Each row is a point on a landscape with many peaks, with its height.
A climber steps from a point to the highest of its 3 nearest points, and stops where none of them is higher. Distance is the straight distance between rows; heights are no part of it.
k_492: [151 106 118 110 111 147 158 113  90 131]  height 280
k_678: [133 124 160 125 117  95 171  97 127 116]  height 331
k_135: [138 109 143 117 111 114 174  99 112 117]  height 193
k_353: [107 127  79 135 132 163  86 175 114 147]  height 525
k_400: [100 176 128 137 132  99  80 176 173 120]  height 579
k_13: [109 171  95 136 119 107  79 199 145 118]  height 574
k_806: [129   7 132 143 130 148 170  91 101 114]  height 163
k_104: [139  80 121 116 107 131 174 107  89 123]  height 264
k_636: [121  32 140 138 123 126 175  97 108 116]  height 214
k_757: [139 155 175 131 123  79 167  85 155 111]  height 182
k_327: [109 132  96 130 144 159  92 161 120 149]  height 388
k_839: [160 107 100 111 118 169 146 118  75 139]  height 322
k_864: [146 143 120 112 136 150 115 120 124 138]  height 456
k_15: [111 147 111 128 142 139  82 153 142 142]  height 511
k_63: [115 115  84 129 138 178  97 159 103 154]  height 399
k_394: [153 128 117 109 127 158 127 118 109 140]  height 668
k_339: [156 154 139 112 133 132 124 107 142 131]  height 592
k_514: [128  39 126 133 113 133 175 108  85 121]  height 270
k_245: [118  72 184 154 132 105 168  81 142 108]  height 6
k_951: [137 175 141 122 150 128 100 124 168 131]  height 663
k_791: [101 105  50 135 131 181  99 192  73 155]  height 559
k_33: [ 99 160 113 138 133 114  77 174 157 126]  height 634
k_304: [130 139 107 121 142 165  96 140 119 149]  height 200
k_232: [149 132 145 116 113 113 165 100 124 123]  height 343
k_59: [ 99 138  87 133 128 144  88 182 122 141]  height 568
k_276: [149 166 148 118 134 131 125 106 148 127]  height 623
k_505: [120  59 152 133 123 117 175  95 122 118]  height 34
k_546: [131 153 124 121 143 153  98 129 146 141]  height 572
k_438: [105 178 134 142 144 104  77 157 187 125]  height 670
k_680: [ 99 128  62 138 122 151  91 199  98 143]  height 593
k_286: [129 103  76 126 135 192 104 156  80 162]  height 286
k_876: [113 170 136 135 145 122  84 144 176 133]  height 706
k_875: [ 95 135  73 135 123 145  83 191 111 135]  height 621
k_239: [ 99 121  49 139 122 158  95 202  81 141]  height 576
k_742: [152 166 161 119 128 106 148  95 151 121]  height 553
k_517: [120 135 209 154 132  64 172  75 176 106]  height 17
k_313: [119 108 210 160 142  75 168  73 165 109]  height 13
k_382: [144 146 160 119 120  98 162 101 138 111]  height 453
k_811: [152 137 129 111 122 141 135 108 116 132]  height 619
k_940: [141 150 126 117 137 149 113 116 132 136]  height 500
k_299: [136  44 115 122 106 138 178 114  72 127]  height 285
k_819: [125 187 156 133 152 117  91 123 186 128]  height 649
k_512: [144 126 110 112 137 168 109 133 108 151]  height 346
k_747: [111 157  77 131 119 112  80 207 126 117]  height 497
k_593: [122 129 193 144 122  72 172  84 161 108]  height 37
k_274: [117 184 101 131 118  86  77 204 155 106]  height 338
k_322: [146 181 151 121 143 126 108 108 166 132]  height 650
k_720: [132 132 178 129 118  86 171  91 141 113]  height 252
k_57: [158  87  98 106 114 162 163 123  64 134]  height 300
k_496: [ 99 112  65 134 132 178  92 179  91 152]  height 532
k_730: [143  98 128 118 109 120 171 106 101 119]  height 212
k_668: [125  92 161 133 116 107 175  98 126 115]  height 24
k_658: [109 188 116 136 120  81  77 195 165 108]  height 378
k_690: [155 185 169 123 132 102 141  89 164 119]  height 541
k_456: [145 178 190 133 122  74 160  84 166 110]  height 180
k_467: [106 155 117 132 146 136  81 152 156 138]  height 667
k_10: [147 190 162 125 143 115 113 103 177 127]  height 637
k_260: [130 159 196 137 124  71 167  82 159 112]  height 102
k_762: [150  92 105 111 103 144 164 117  73 131]  height 291
k_816: [145  69 104 114 105 147 176 118  69 128]  height 292
k_141: [117 100 188 146 129  91 173  83 145 112]  height 19
k_860: [130  23 148 146 143 148 166  82 118 106]  height 142
k_76: [121 165 130 127 147 137  87 134 159 139]  height 718
k_477: [155 119 100 106 128 173 125 124  91 146]  height 417
k_835: [105 138 100 130 136 146  86 164 130 143]  height 450

For each start below, name every point that the climber comes to, in order.
k_286 => k_791 k_680 k_875
k_496 => k_791 k_680 k_875
k_400 => k_438 k_876 k_76
k_762 => k_57 k_839 k_477 k_394
k_835 => k_59 k_875
k_33 => k_467 k_76
k_819 => k_876 k_76

For each start below, name the point where the climber stops.
k_505 => k_394
k_239 => k_875
k_10 => k_76
